Points, in no order, along strands that fork and pass close to each other.
Points whose rows are less than 66.5 apart are linked; no others are. Some points are linked to none.
dakit: [ -1, -29,  14,  23, -10,   5,   5,  -4,  11,  -8,  31,  17, -22,  15,  20,
  62, -29,  29,  -9, -13]
dit: [  7,  -6,  29, -30,   4,  -6,   0,  13, -30,   0,  14,  13,  -6,  15, -14,
 -20,  28,   3, -20, -15]
durag: [ 10,  15, -20,  10,  25, -15, -15,  19,  -4,  36, -19,   9,   5,  -6,   6,
 -27,  23,  -9, -11,  11]
desa: [ 29, -21, -11,  17, -12,  -1,  25,  25, -20,  -6,  58,  -3,  -6,  35,  -6,
  34, -18,  13,  25,   4]
Vomiv: [  1, -51,  -1,  14,  18,  17,  25, -23,  10, -27,  40,  15, -13,  13,  -2,
  39, -20,  -5,  -1,  24]
Kidip: [-14,  -7,  10,  10,   3,   9, -25,  13,  11,   2,  16, -23,  -2,  14,  20,
 -17,  13, -34, -25,  11]
vegab: [  2,  -7, -12,   4,  13,   7,  17,  24, -15,  23,   6,  -9,  -5,  -9,  13,
 -11,   0,  39,  14,   6]
Feku: [-20, -21, -26,   7,  16,  34,   2, -17,  12, -12,  -6,  14,   8,   0,   9,
  -8,  -9, -45,  -4,   5]
lem: [ -2,  -7,  -5,   7, -16, -37,  22,   8, -42,  -5, -22,   6,   2,  16, -18,
   3, -19,  38,  45,   4]
lota: [  9,  31,  -6,   6, -16, -25,  11,  12,  -9,  -5,  -7, -34,  13,   2,  10,
   5, -12,   2,  22, -18]
lamad: [ 12,  12, -15,  -8,  -2,   3, -34,   2,  37,  20, -34,   5, -14,   8,  11,
 -41,  21, -20, -20,  34]
badeg: [-55, -42,  20, -10, -11,  27,   1,  -2,  20, -19,  29, -24,   7,  13,   4,
  55, -38, -14, -22,  37]
geto: [  5,  11,  -4, -22,  16,  31, -31,   5,   7,   9,  -8, -14, -12,  19, -20,
 -43,   7, -40, -19,   2]
nunu: [ -1,  -6,   9,  14,  15,  21,  -3, -27,  -2, -10,  22,   5,   7, -33,  -2,
 -10,  11, -14, -25,   0]
Legef: [ -1,   3,  -1,   0,  22,  19,  13, -21,   1, -19,  22,   6, -27,  -7,  21,
  32, -10,  19, -13, -15]
mis: [ 10,  -1, -10,  11, -14, -19, -26,  -7, -31, -10,  -7,  16,  -2,  24,  26,
 -25,   9,   2,  -6,  14]
nolon: [ -1,   3, -19,  25,  -6,   9,   0,  14, -13,   2,  10, -27,  32,   9,  19,
   6,  -4, -37, -17, -17]
gef: [ -2, -13,  -2, -11,  -4,  17,   6, -18,  20, -14, -15,  -2,  -9,   2,  15,
   4,  12,  -3, -25,  -4]
Sek: [-24, -21,  -5,  16,  -2,  24,  -3, -23,  13,  -3,  18, -30,   3,   5,  20,
 -14, -29,  -3,  -9,  39]
mevop: [-21, -20,  21,  -7,  -6,  14,  -7,  -3,  19,   8,  37, -28,   5,   2,  18,
 -10, -13, -16, -25,  15]
kotap: [ -3, -27,  -3,  -9, -24,  12,  25, -18,  24, -24,  34, -32,  -8,  -2,   3,
  19, -20,   6, -10,  24]
valu: [  9,  23,  11,  -6,  17, -21,   5,  -3, -21,   5,   2,  20,  10, -24,  10,
 -10,  -3,  16,  15, -15]
punol: [  5, -31, -23,  -8,  -8,  28,  30, -30,   1, -33,  33,  -3, -19,  -1, -14,
  38, -20,   2,   0,  24]
Pigog: [  8,  22,  11, -39,   7,   1,  -6,  -4,   0,  33, -42,  26, -14,   7, -26,
 -50,   0,  -1,  -3,   8]
Gitu: [  9,   7,  33,   6, -18, -32, -11,  -5,   3,  -5,  16,  -8,   2,  -6,  15,
  -4,   4,   5, -19,  -8]
laf: [ 21,   3,   5, -20, -29, -15,  33,  -3, -30, -27, -11,   5,  12,  11, -11,
  10,   7,  27,  15, -26]
Dapev: [-32, -24,   0, -35,   4,  25,  -2, -13,   2,  -4,  45,   8, -14,  -5,  -6,
 -10,  -9, -38,  -7,  11]
Nas: [-10,  20,   1,  -2,  -8, -44,   7,  25, -21,  18, -28,   2,   5,  -2, -11,
  -9,  -1,  24,  43,  -1]
Toza: [  1,  30,  -4,  16,  25, -26, -24,   2, -21,   6, -18,  21, -22,  -6,  -5,
 -13,  -7, -33,  -8,  -8]
toruf: [ 20, -13,  11,  29, -11, -23,  15,  -5,   1, -16,  24,  33,  18,  -1,   4,
  29, -20,  17,  31, -17]
pezar: [ 18, -20,   2,  31,   2, -15,  19,  -5, -19, -18, -22,   9,  22,   7,  -8,
  -3,  20,  13,   5,  -2]
sifo: [-11,  16,  12,   3, -13, -28, -21,  37, -25,  24, -19,  -1,  30,  -9, -21,
 -18,  21,  22,  23,  -7]
vib: [ -1,  -3,  -6,  -3, -17, -21,  13, -24, -15,   0,  12,  12, -22, -38, -10,
 -10,  -3,  22,  15,  15]
seziz: [-23, -19,   3,   3,   6,  -5,  23,   4,   9,  -6,  24, -19, -24,  -6,  -9,
  57, -45, -29,  -1,  -5]
guzag: [-14, -14, -16,   7,  16,  44, -21, -21,  22, -28,  -4, -20,  -2,  15,   0,
   3,   5, -37,  -7,  13]
Nol: [  1,   6, -30,  15,  14,   1,   4,  15,  -7,  32, -17,   9,  -9, -28,   6,
 -14,  14,  20,  13,   8]
gorom: [ -3, -14,  10,  20,   2,  32,  17, -23,  32, -23,  35, -29,  -7,   8,  -8,
  51, -56,  13,  18,  18]
gato: [-34,   4, -12, -36,   9,  39, -30, -32,  39,  -2,   3, -30,   6,  -5,   6,
 -10,  -4, -46, -31,  44]
Siluk: [  9,  35,   0,  13,  37, -16,  -5,  23, -19,  53, -26,  -2,  23,   0, -24,
 -28,  19,  -2,  -1,   2]
reti: [ -4, -27,  -5,  38, -23,  13,  -1, -24,   0, -29,  32,  -5,  10,  -5,  -3,
  50, -23,   0, -26,  -2]
debi: [-30, -11,   8, -29, -24,   7, -13, -30,  30, -29,   7,  -8, -14, -21,   9,
  19, -15, -40, -14,   9]
dezi: [-12, -34,  -7,  15, -23,   9,  30,  18,  -5,  17,  37,   0,  10,  -8,   7,
   2, -25,  17,  13,  -5]
muren: [ 27,  12,  12, -25,  33,   0,  19,   9,  17,  -3, -16,  10,   9,  -9,  -3,
 -21,  38,  -8, -13, -16]
nagiz: [-39, -13, -17,  11, -17,   9,   7,  -1,  14,   5,  -8,  -2,  -3, -10,  25,
  25, -30, -18,  -2,  -7]
gili: [ 10,  10,  -5, -24,  13,  -7,   7,   4, -21,  31, -44,  29, -10,   3, -23,
 -38,  25,  14,  16,   3]
bup: [-17,  24,   3,   3,  17,  -9,   3,   2, -28,  35, -34,  14, -26, -22, -16,
 -11,   3,  11, -19, -17]
kuli: [ -5,   0,  -6,  25,  -1,  11, -20,   8,   7, -14, -15,  -9, -15,  23,  42,
   5,  -2,   8,   0,  -5]
depu: [  6,  25,  -2, -12,  -4,  -6,  -4,   5, -30,  16, -14,  -3,  15,  21, -13,
 -47,  -3, -22,   6,  -4]
pelaf: [-23,  -3, -19,  -1,  -3,  21, -29,  15,  21,  33,  -3, -19,  -6,   3,  13,
 -21,   4, -38, -36,  20]
zipo: [  4,   1,  -5, -24, -21, -35,  24,  13, -39,  -7, -16,  22,  41,  -3, -14,
   1,  10,  22,  24, -22]
zubop: [ -2,   1,  38, -19,  13, -35,   8,  12,   0,  11, -32,   9,  24,  -7, -27,
 -34,  21,  12,  22,  -4]
Nupig: [  3,   5,  37,  -9,  14,  10, -16, -16,  21,  22, -11,  22,  -1,  -7,  -9,
 -45,  -4, -21, -19,  -3]
Vogak: [ 23, -17,  -8,  32,   0,  15,  18, -17,  34, -20,  31,  -7,   2,  12,   1,
  52, -42,  22,  32,   4]
zik: [-30,   0,  12, -19,   5,  20, -24, -27,  47,  -9,   2,   2, -17, -24,  28,
  -1, -14, -23,  -8,  16]
Rur: [ 20,  24,  10,  -5,   0,  -8, -44,   6,   0,  31, -38,  22,  24,  -3, -22,
 -40,  30,  21,   4,  10]
Zuk: [  9, -15, -13,  38, -10,   1, -22, -13,  -7, -24,  -8,  13,  -2,  16,  27,
   4,   8,  -3, -15,  12]
gebar: [  4,  26,   8,  20,  12, -28, -30,  17,  -8,  16, -41,  17,   2,  -1,   4,
   6,  25,  21,   2, -22]
tet: [ 10, -16,  -3, -11, -15, -22,   6,  13,  14, -19,  -4,  23,  20,   3,   9,
 -13,  12,  -9,  27, -14]
zadu: [  3,  16, -20,   2,   2,  30, -13,   5,  -3,   9, -12, -11,   5,  17, -10,
 -57,   4, -15,   5,  11]
gorod: [-24, -38, -11,  21, -25,  24,  17, -20,  27, -25,  33,  -4,  12,  -8, -10,
  64, -29, -21, -13,  17]
fuba: [-20,  -2,   8, -15,  -2, -13,  27,   4,   3,  16,   3, -25, -20, -22,  10,
  14, -12,  -9, -24,  -1]
gozir: [-17,   3, -14, -17, -33,  12,  -9,  -2, -10,  -2,  -3,   8, -14, -14,   0,
  -1, -15, -15, -11, -35]
Kiv: [-16,  -5, -36,  11,   2,  25,   5, -20, -24,  -2,  37, -13, -12,   0,  19,
  22, -37, -13,  -9,   9]
Zit: [ -5,  42,  11,  -8,  24, -20, -19,   3, -14,  23, -40,  27, -22, -10, -18,
 -14,  -7, -11,   2, -20]
Vobi: [  3,  -9,  27, -39,  -5,   8,   2,   5,   4,  -5,  25, -15, -15,   6, -12,
 -31,  20,  -4, -12,   5]
rugo: [ 11, -13,  -6,  38,  -5,  -7,  37,   9,  -7, -10,  -9,   2,  14,  -5, -31,
  27, -22,  32,  42,  -6]
megeg: [-40, -32,  12,   4,   5,  34,  -2, -10,  15,  -7,  30, -34, -12,  16,   3,
  22, -35,  -9,  -2,  49]
Bol: [ 20,  27,   1,  -3,   2, -21, -13,   0,  -7,  32, -50,   8,  56, -12,  -9,
 -29,  36,  29,  19,  10]
gote: [  8,  -6,  13,   0, -11, -11,  -8,  20, -11, -28,   9,  17,  16,  -2, -17,
  10,   8,  32,  50, -23]
Befip: [ 16,  15,  -2, -18,  28, -25,  -9,   0, -22,   2, -35,  38,  18,   2, -13,
 -23,  41,  20,  34,   9]
sarud: [ 12,  -5,  -3,   8,  35,  13,   2, -26, -15, -25,   3,   3, -20,  -2,  -3,
  -3,  28, -20, -23,  10]
Doto: [ 16,  17,  19,   9,   6, -26, -25,   6, -11,   0, -29,  -3,   8,  18,  12,
  -6,  43,  42,  -5,   2]
rezal: [ -9,   4,  -9,  -8,  -9,  20,  -5, -27,  13, -25,  47,  -5,  -1, -29,   5,
  12, -19, -10,  10,   2]
reg: [ 27, -35, -14,  40, -27,  21,  34, -21,  10,  -5,  30,  -3,  10,  30, -11,
  48, -56,  14,  21,  22]
muzod: [  8,  -7,  17,  16, -19,  -2, -15,   3,  16,  -8, -16,  -4,  30, -18,  13,
  -7,  19,  35,   2, -13]
novo: [ -8, -23, -21,  11, -25,  -6,  36,   0,   1,   4,  30,  10,  10,  -7,  -4,
  15, -53,  11,  34,   8]
Felok: [ 23, -27,  10,  22, -15, -29,  18,  14,  -8,   1,  27,  24,  34,  17,   2,
  17,   0,  43,  30,   2]
Gekik: [ 20, -31, -12,  11, -32,  10,  21, -17,   0, -19,  27,   4, -24,  25, -15,
  53, -46,   7,   7,  21]
Tup: [ -6,  -8,  -7,  -6, -27, -17,  11,   3,  18, -11,  13,  10,  -4,  -7,  16,
   6, -37,  11,  47,  -3]
rav: [  7,  17,   4, -21, -27, -30,  -7,  11, -36,  11,  -3,  19,  40,   4,  16,
  -6,  23,  20,  10, -23]
Faded: [ 43,  45, -13, -15,  15,   7, -13,  -4,   6,   1, -43,  17,   4,  -1, -24,
 -23,  44,   5,  -4, -12]
gilo: [  3,  -4,  -2,  24,  -3, -31,  14, -21,  -6,   7,  -7,  -5, -21, -16,   0,
 -12,  -6,  18,  -4,  31]
Sutu: [  9, -29, -14,  10,  -8,  10,  12,  10, -13, -20,  23, -12, -22,  39,  -7,
  31, -24,   4,  19,   7]
pivi: [  0,  32,  25,   8,  22,   9,   0,   4,  12,  -7, -11, -36,  -7,   4,   7,
   0,  -3, -12, -13, -21]
miga: [-21, -11,  -7, -30,  -1,   9,  27, -21,  15,  -3,  25, -33, -19,  -8,  20,
  25, -16, -11, -29,  23]
kol: [ 24,   4,  -2,   2,  33,  11,   4,   5, -14, -14, -15,   1,  -9,   6, -13,
 -17,  50,   6, -11,  -3]
lolof: [-10, -38, -21,  -6,  -7,  25,  -8,   1,  14, -13,  59,   2,   2,   2,  18,
  39,  -8, -18,  -1,  19]
mabi: [ 22,  39,  10, -46,  15,  11, -24,  11,  -3,  41, -35,  23,  -7,  22, -30,
 -37,  12,  11, -18, -21]
feru: [-35,  -6,  -4, -23,  19,  50, -19, -29,  17, -32,  -5, -22, -11,  -2,  -3,
  12,  -4, -36, -18,  37]
sop: [  1, -16,  -1,  27,  10, -16,  15,   0,  -4, -11,  -9,   8, -13, -21, -15,
  15,  -7,  45,  35,  -1]
toz: [ 20,  24,  -9, -19, -31,  -6,  -6,  -6,  18,  17, -25,   7,  18,  -4,  25,
 -29,  20,  -3, -22,  -7]
navi: [-19,  -4,   0,  14,   0,   7,   9, -32,  -1,  14,  -2, -11, -20, -15,  10,
 -22, -26,   6,  -9,  34]
Vum: [  3,  -1,  19,  21,   1,  -4, -38,  17,  18,  11, -17,  -9,  11,  19,  19,
 -20,  20, -22, -21,  -9]
kob: [  7,  -1,  26,  13,  -9, -39,  16,   8, -38,   4, -16,  10,  28,  31, -10,
  24, -18,  46,  38,  -9]
Sokot: [  3,   2,  -9,  16,  -3,   6,  12,   3,  -1,   7,  28, -24,  -9, -19,  16,
  17,  -9,  46,  10,   1]
fuz: [ -7,  -6, -12, -10,  17,  38,  -5, -25,   3, -18,  21,  -3, -21, -21,  13,
  42,   3, -12, -30, -17]
bobu: [-19,  -4,  -3,  -8,  14,   3,   7,  19, -18, -22,   8,   6, -37,  -2, -12,
  18,  -1, -17,   1, -20]
kuva: [  4,  15,   1,  -7,  -1,  -4,   0,  21, -22, -10,  26, -32,  -3,  19,  10,
  -3,   1,  -1,   9,  -8]
Vugu: [ 16,   8,   2,  24,  -4,  -4,   1,   3, -20,  -3,  22, -19,   4, -17,   9,
  12,  27,  51,  -9,  -7]
vasam: [ -6,  -7,  20,  12,  21, -25,  24,  11,  14,  14,   2,  -1, -15, -27,  14,
  18,   3,  11, -11,  -1]
Fadef: [  3,   3,  -2,  -9,  29,  -4,  24,  35, -23,   9,  -7,   9,  11,  11,  10,
   1,  21,  22,  23, -14]
teru: [  9,  44,  12, -26,  11, -44, -25,   3, -14,  44, -52,   8,  58, -21, -24,
   3,  52,  31,  13,   3]
gesuf: [ -8,  -2, -13,  -3,  11,  27,  -9, -11,   0,   2,  14,   7, -14, -35,   1,
  10,   7, -31, -40, -19]
Gise: [ 10, -10,  22, -25,  18, -17,   9,  22,  10,  22, -20,  20, -16,  -3,   5,
  -7,  37, -11, -34, -10]
bepu: [ 14,  15, -22,   4,  29, -14, -10,  -1,  -9,   9, -23,  32,  -7,   6,   0,
 -24,  21, -30,   6,   3]
petez: [ -7, -21,  25,   3,   6,  16,   7,  -7,   2,   0,  46,   9, -21,  -6,  13,
  36, -23,  13, -14,  -7]
sapid: [-23,  13,  17,  -2, -11, -14,  11,  11,   3,  21, -13, -13,  -8, -16,  -5,
 -20, -14, -32,  -8, -10]
Ledo: [  5, -10, -10,   7, -14,  -6,  12,  12,  -2,  10,  27,  -6,  38, -18,  22,
 -10,   6, -32, -15, -20]
Dakub: [  8,  36,   7,  -2,  32, -18, -19,  15, -48,   7,   3,   5,  -8,   5, -13,
  -4,  29,  19,   8, -18]
luru: [ 17,  33,  -7, -21,   0, -28,  -6, -18, -43,   3, -42,  27,  16,  -7, -10,
  -6,  28,  41,  25,  13]
dos: [ -5,  -1,  17, -19,  18,  15,  16,  28,   0,   0,  -6,  16,  15,  14,  11,
  -1,   3,   5,   8, -39]
tenu: [-29, -36,  -9, -16,  -3,  21,   6,   0,  -8, -13,  48, -10, -11,  -9, -13,
  27,  -7, -29, -19,   8]
Refur: [  1,  -4,  -5, -11,   9, -24,  17,  22,  -1,  -8, -17,  -9, -20,   2, -11,
   5,  15, -11,   8,  -8]
fedar: [  0,   7,  31,   1,  -8,  -9, -18,  -1, -11,  26, -33,  20,  15,   8,   1,
 -39,  13,  18, -14,   8]
lam: [ -4,  -1,  -2, -21,  -5, -15,  -4,  26,   2,  20, -11,   0, -24,   2,   2,
 -14,  14, -32, -22,  -7]
kap: [ -9,  -8,  14,  24,  -4, -26,   2,  31, -14,  17,  -3,   0,  10, -22, -16,
 -14,  22,   9,   6,  -6]
guk: [ 33,  41, -15, -15,  26,  -9, -39,  16,  -7,  18, -31,  27,  -1,  15, -15,
 -18,  48,  -5, -13, -15]
Nes: [  4,   6,  17,  16,  -2,  16,   2,  -8,  12, -30,   9,  -7,  14,   3,  12,
  23, -14,  13,  13, -40]
Suf: [ -5, -25,  -5,  17, -17, -25,  10,   6, -23,   1,   9,  13,   0, -31, -31,
  -6,   0,   5,  10,   3]
Tadif: [ 10,  10,  36,  -2,   5,  -3, -11, -24,  -5, -12, -19,  19,   5,   7,  -9,
 -33,  11,   1,  -7,  -5]
silit: [-29, -42, -11,  10, -19,   9,  11, -19,  16, -19,  25, -23,   8,  15,  11,
  50, -16, -29, -35,  39]
Ridal: [ 12,  44,   5,   4,  41,  12,  -4,   1,  27,  16, -17, -22,  -9,  -6, -10,
 -26,   1, -28, -15,  -4]
vedar: [ 29, -28,   8,  13,  -3,  -6,   7,  -9,   0, -22,  48,  40,  -7,  22,  -1,
  40, -27,   7,  28, -19]
tob: [ 39,  51,  -6, -48,  14,  -8, -32,  14,   8,  39, -22,  32,  10,  21, -40,
 -23,  31,  -5, -27, -11]
ziz: [  9,  23,  17,   2, -13, -23,  21,  22, -10,  -7,   6, -19,  26, -11,  -1,
   8,   3,   4,   4, -43]
rutim: [ -8,  -5,   3,  -2,  -1,   0, -22,   6,   0, -28,  28,   2, -32,   6,   1,
  22, -16, -13,  10, -12]
gid: [-25,   1, -15,   2,  -5,  18,   9,   5, -19,  -4,  30, -30,   9,   8,   5,
   6, -33, -40, -12,  -8]
Meru: [-32, -22, -14,  12,   4,   7,   9,  -7,  16,   0,  15,   5, -26,  -2,  20,
  54, -49, -13,  -4,   8]
fike: [-16, -34, -17,  20,  -2,   5,   1, -13,   8, -17,  14,   2,  -4, -16, -10,
  -1,  -8, -36,  11,  15]
gegid: [ -2,  -3,  26,  16,  18,  -5,   6,  -4, -14,  -6, -15,   0,  -7, -13, -29,
 -14,  13,  40,  27,   1]
panuz: [  9,   3,   1,  -8,   2,   4,  28, -20,  18, -15,   0,   4,   1,  -4,  17,
  -8, -31,  21,  37,   1]
bek: [ 17,  23,  -2, -16,  10,   6, -30,   7,  26,  29, -23,   7,  -9,  38, -13,
 -46,   4, -22, -27,  17]
Dapum: [  7,  17,  21, -13,  24,   5, -14,  -5,  13,  26,  -4,  31,  21, -19, -17,
 -55,  14,  -1,  10,  -3]
san: [ -9,   9, -12,  23,   6,  14,   2,   2,  18,   8, -29,  -6,   5, -22,  15,
 -14,   6,   1,  11,  -3]
mub: [ 11, -31,  18,  45, -37,   0,   4, -19,  -7, -27,  21,   0,   7,   2, -19,
  27, -17,  21,  -6,  -7]
zikef: [ -2,  37,   7,   0,  -5, -48, -16,   9, -20,  18, -21,  16,  -7,  10,  22,
   2,   2,   4, -10, -19]
lukit: [ -1,   7, -28, -14, -17,  -5,   0,  13,  -4,  -4, -47,  25,   7, -10,  -1,
  -1,  18,   0,   5, -28]
muz: [-16,  12,  10, -22,  -2,  35, -29, -13,  22,  -9,   2, -29,  -8,   1, -12,
 -34, -14, -35,  -5,   4]
reteg: [ 16,   2,  -9,  16,  -5, -15,   1,  32, -17, -15,  46, -13,   0,   7,  -2,
  20,  -3,  15,  33,  -3]
Mefo: [ -3,  10, -20,  32,  -2,   7,  -8,   0,  10, -21, -12, -26, -13,  -4,   4,
  16,   4,  10,  11,  -5]
talo: [ 16,  20,  -6, -25,  -3,   3,  32, -12, -14, -20, -32,  -8,  -6,   6,   0,
 -10,   9,  16,   2, -18]
kifi: [-21, -19, -32,   3, -19,  34,   2,  -9,  12, -26,  -7, -28,  -6,  23,   5,
  10,  -9, -17,   8,  15]
Bog: [  8,  22,  -9, -17, -13,  -9, -23,   7,  23,  22, -51,  14, -13,   2,  17,
 -23,  28,   8, -17,   2]
dat: [ 16,  50,   3,  -1,  22, -11,  -7,  13,  -2,  42, -55, -13,  12,   5, -34,
 -28,  22,  10, -16,  -5]
Baf: [  2,  40, -15, -24,  24,  -4,   1,  31, -12,  33, -20,  13,   8,   0,  11,
 -14,  22,  15,  21, -26]
pobor: [  2,   5,  16,  16,   8, -23,  -4,  14, -12,   7, -31,  21,  28,  -1,  16,
  23,  14,  31,  20, -29]
mosuz: [  7,  -7, -31,  21,  -7,   8,  -5, -25,  10, -37,  27,   2, -10, -17,  -3,
   6,   2, -17,  20,  22]
puro: [ 40,  56, -25, -20,  18,  -1, -32,   3,  20,  45, -19,  26,   8,   3, -48,
 -43,  10, -17, -32,  -4]
fogi: [  4, -15, -20,   5, -15,   0,   0,  11,  -4,   7,  33, -14,   8, -17,  22,
 -11,  16,  -2, -19,  14]
zed: [  7,  -1, -10,   1, -18,   5,   4,   2, -17,  12,  11, -17, -13, -20,  13,
   1,  22,  20, -37,   2]
foz: [  3, -41,   2,   4,  -2,  22,   3, -13,  27, -16,  49,  10,  -7,  28,  21,
  57, -22,   0,  -2,  35]
pagu: [ -6, -24,  21, -36, -11,  13,  13, -14,  10, -30,  23, -27, -17,   0,  -9,
  -5,  -5,   9,  -1,   3]
dukar: [-16,  31, -10, -20, -20,  17, -31, -14,   2,   3,   2, -15, -10, -17,  -7,
 -23, -15, -14,  -5, -21]
simo: [-16, -11,   5, -35,  19,  20,   1,   1,  23,  13,  12,   9, -12,   5,   9,
 -27,  -7, -47,  -9,  17]
nubim: [-10, -10,  -1, -29,   8,   8,   2,   4,  38,  11, -22, -10,  -8,   2,  -8,
 -40,   2, -24,  10,  19]
moto: [ 11,  40,  -8, -16,   7,   1,   4,  -6, -30,  -1, -40,   2,   4,  14,   1,
 -13,  21,  43,  13,  -9]
Puvad: [ 28, -24, -12,  49, -15,  -9,  41,   1,  -9,   3,  14,   2,  15,  20, -25,
  39, -53,  14,  30,   4]
Vupe: [-30, -13,   3,  -7,   3,  16,  -9, -30,   2, -34,  32, -20,   1,   2,   2,
  54,  -4, -43, -40,  36]
viv: [  0, -10, -16,   5,  17,  -8,  46,  11,  -3,  -7, -10, -14, -30,   6,  -6,
  33,  -3,  11,   6,  -1]
rodak: [  5, -20,  12,  32,   7, -21,   6, -10,   6,  -9,  24,  21,   9,  -2,  25,
  19, -17,  -6,  15,   7]
nifiv: [ -6, -10,  -6,  19,   2, -17,  39,   4,  -4,  -7,  18, -15, -24, -12, -18,
  27, -27,   0,  10,  -7]
moniv: [ 11, -28,   6,  13, -32,  -5,  30,  26,  -5,   3,  19,  -8,  18,  16,   8,
   3,  -8,  32,   9,   5]
fud: [  8,  -1, -17, -10, -23,  -4,  12, -20,   6, -24,  -2,  -8,  15,  17,  23,
 -22,  -2, -25,   6,  13]
lezof: [ 20,  40,   0,   3,  26,   4,  12, -11,  15,  27, -59,  -3,   4,  -6, -14,
 -32,   8, -15, -17,  -7]
vunep: [ -9,  -4,  20,   9,   1,   9,   2, -19,  -8, -25,  -6,  -3, -11,   2, -17,
 -20,  -5,   9,  17, -11]
Zad: [ 11,  -2,  21,  27, -12,  -3, -37,   9,  24,  -1,  -8,  -7,  25,  -4,  -1,
 -29,  32,   6,  -4,  -9]
pozu: [  3,   5,   4,   6,  10, -16,   1,   6, -21,  24, -44,  13,  52, -12,  -1,
   1,  32,  46,  13,  -4]
kar: [-41, -15,  21, -19, -15,  16, -26, -28,  31, -37,  28, -27,  -3,   4,  11,
  34, -10, -41, -22,  26]
mera: [ -3,  12,  12,  -6,  -7,   6, -27,  -1,  31,  18,  -4, -10, -13, -28,   2,
 -21,  23,  -1, -30,   2]
siru: [ -1,  39,  27,   7,  40, -18,  -6,  19, -13,  11,  -1, -19,  -5,   3,  -7,
  -2,   7,   2,   3, -25]
Volib: [ -6, -19,  16,  -9, -29, -12,  -4,  25,   0, -15,  29,   9, -16,  15,  10,
  32, -12,   7,  11, -28]
tumel: [  5,  36,   3, -24,  23,  15,  -6,  23,   2,  33, -19,  -1,  -9,  13,   6,
 -31,  11,  10,  -6, -20]
Seni: [ 18,   7,  -8, -19,  -6,   8, -18,  -3, -19,   0,   1,  16,  -4,   5,  16,
 -30,  20,  17,   2,  10]
Nim: [-22, -44, -20,  14, -25,  21,   6,   6,  -1, -36,  17, -32, -13,  31, -11,
  41, -26, -16,   9,  21]
fuzu: [ -1, -30,  10,  26,   2, -20,  23,  12,  20,  11,  20,  -6,   7, -10,  27,
  24,  -2,  -1, -10,  13]
daba: [ 12,  14,  -4, -12,  -9,  -5, -35,  15,  -3,   0, -18,  10,  -3, -14, -21,
 -35,  34,  12,  12,   4]
tukul: [-26,  -9, -29, -12, -21,  25,   0,  13,   8,  17, -12,  18,  -4,  -2,  24,
   4, -13, -23, -12, -18]
Puf: [ 10,  24,   0, -22, -26,  -1, -10, -22,  23,  -3, -22,  -7,  15,  12,  25,
 -31,  -2, -27,  -7,   1]

A fork is a point with three links. Follow the links from the first point to the second and name the forks in between, in order.
Zuk / rodak: Rur > Tadif > reg > Gekik > punol > kotap > fuba
Bol / Ledo: Rur > Nol > vegab
Bog / reteg: geto > Refur > lam > fuba > kotap > punol > Gekik > Sutu
geto / Vogak: Refur > lam > fuba > kotap > punol > Gekik > reg
guk / reg: tob > mabi > Fadef > vegab > Nol > Rur > Tadif

Follow the links from the first point to the second, and from the first to the third. Name the last point that the two ways share.
fuz / zikef / tenu: punol
gilo / zik / mub: silit
moniv / bobu / Mefo: fuba
rutim / gato / depu: Refur
ziz / Vogak / toz: Gekik
talo / bup / Kiv: vegab
Meru / toruf / nunu: lam
Tup / Dapev / kuli: punol

A fork is a point with three links, a tip a point with one. Leave the first point through the second and follow the links. Name the first fork or tip that comes.
Sek / navi: kob
Legef / fuz: lam
geto / muz: Refur
zipo / laf: mabi
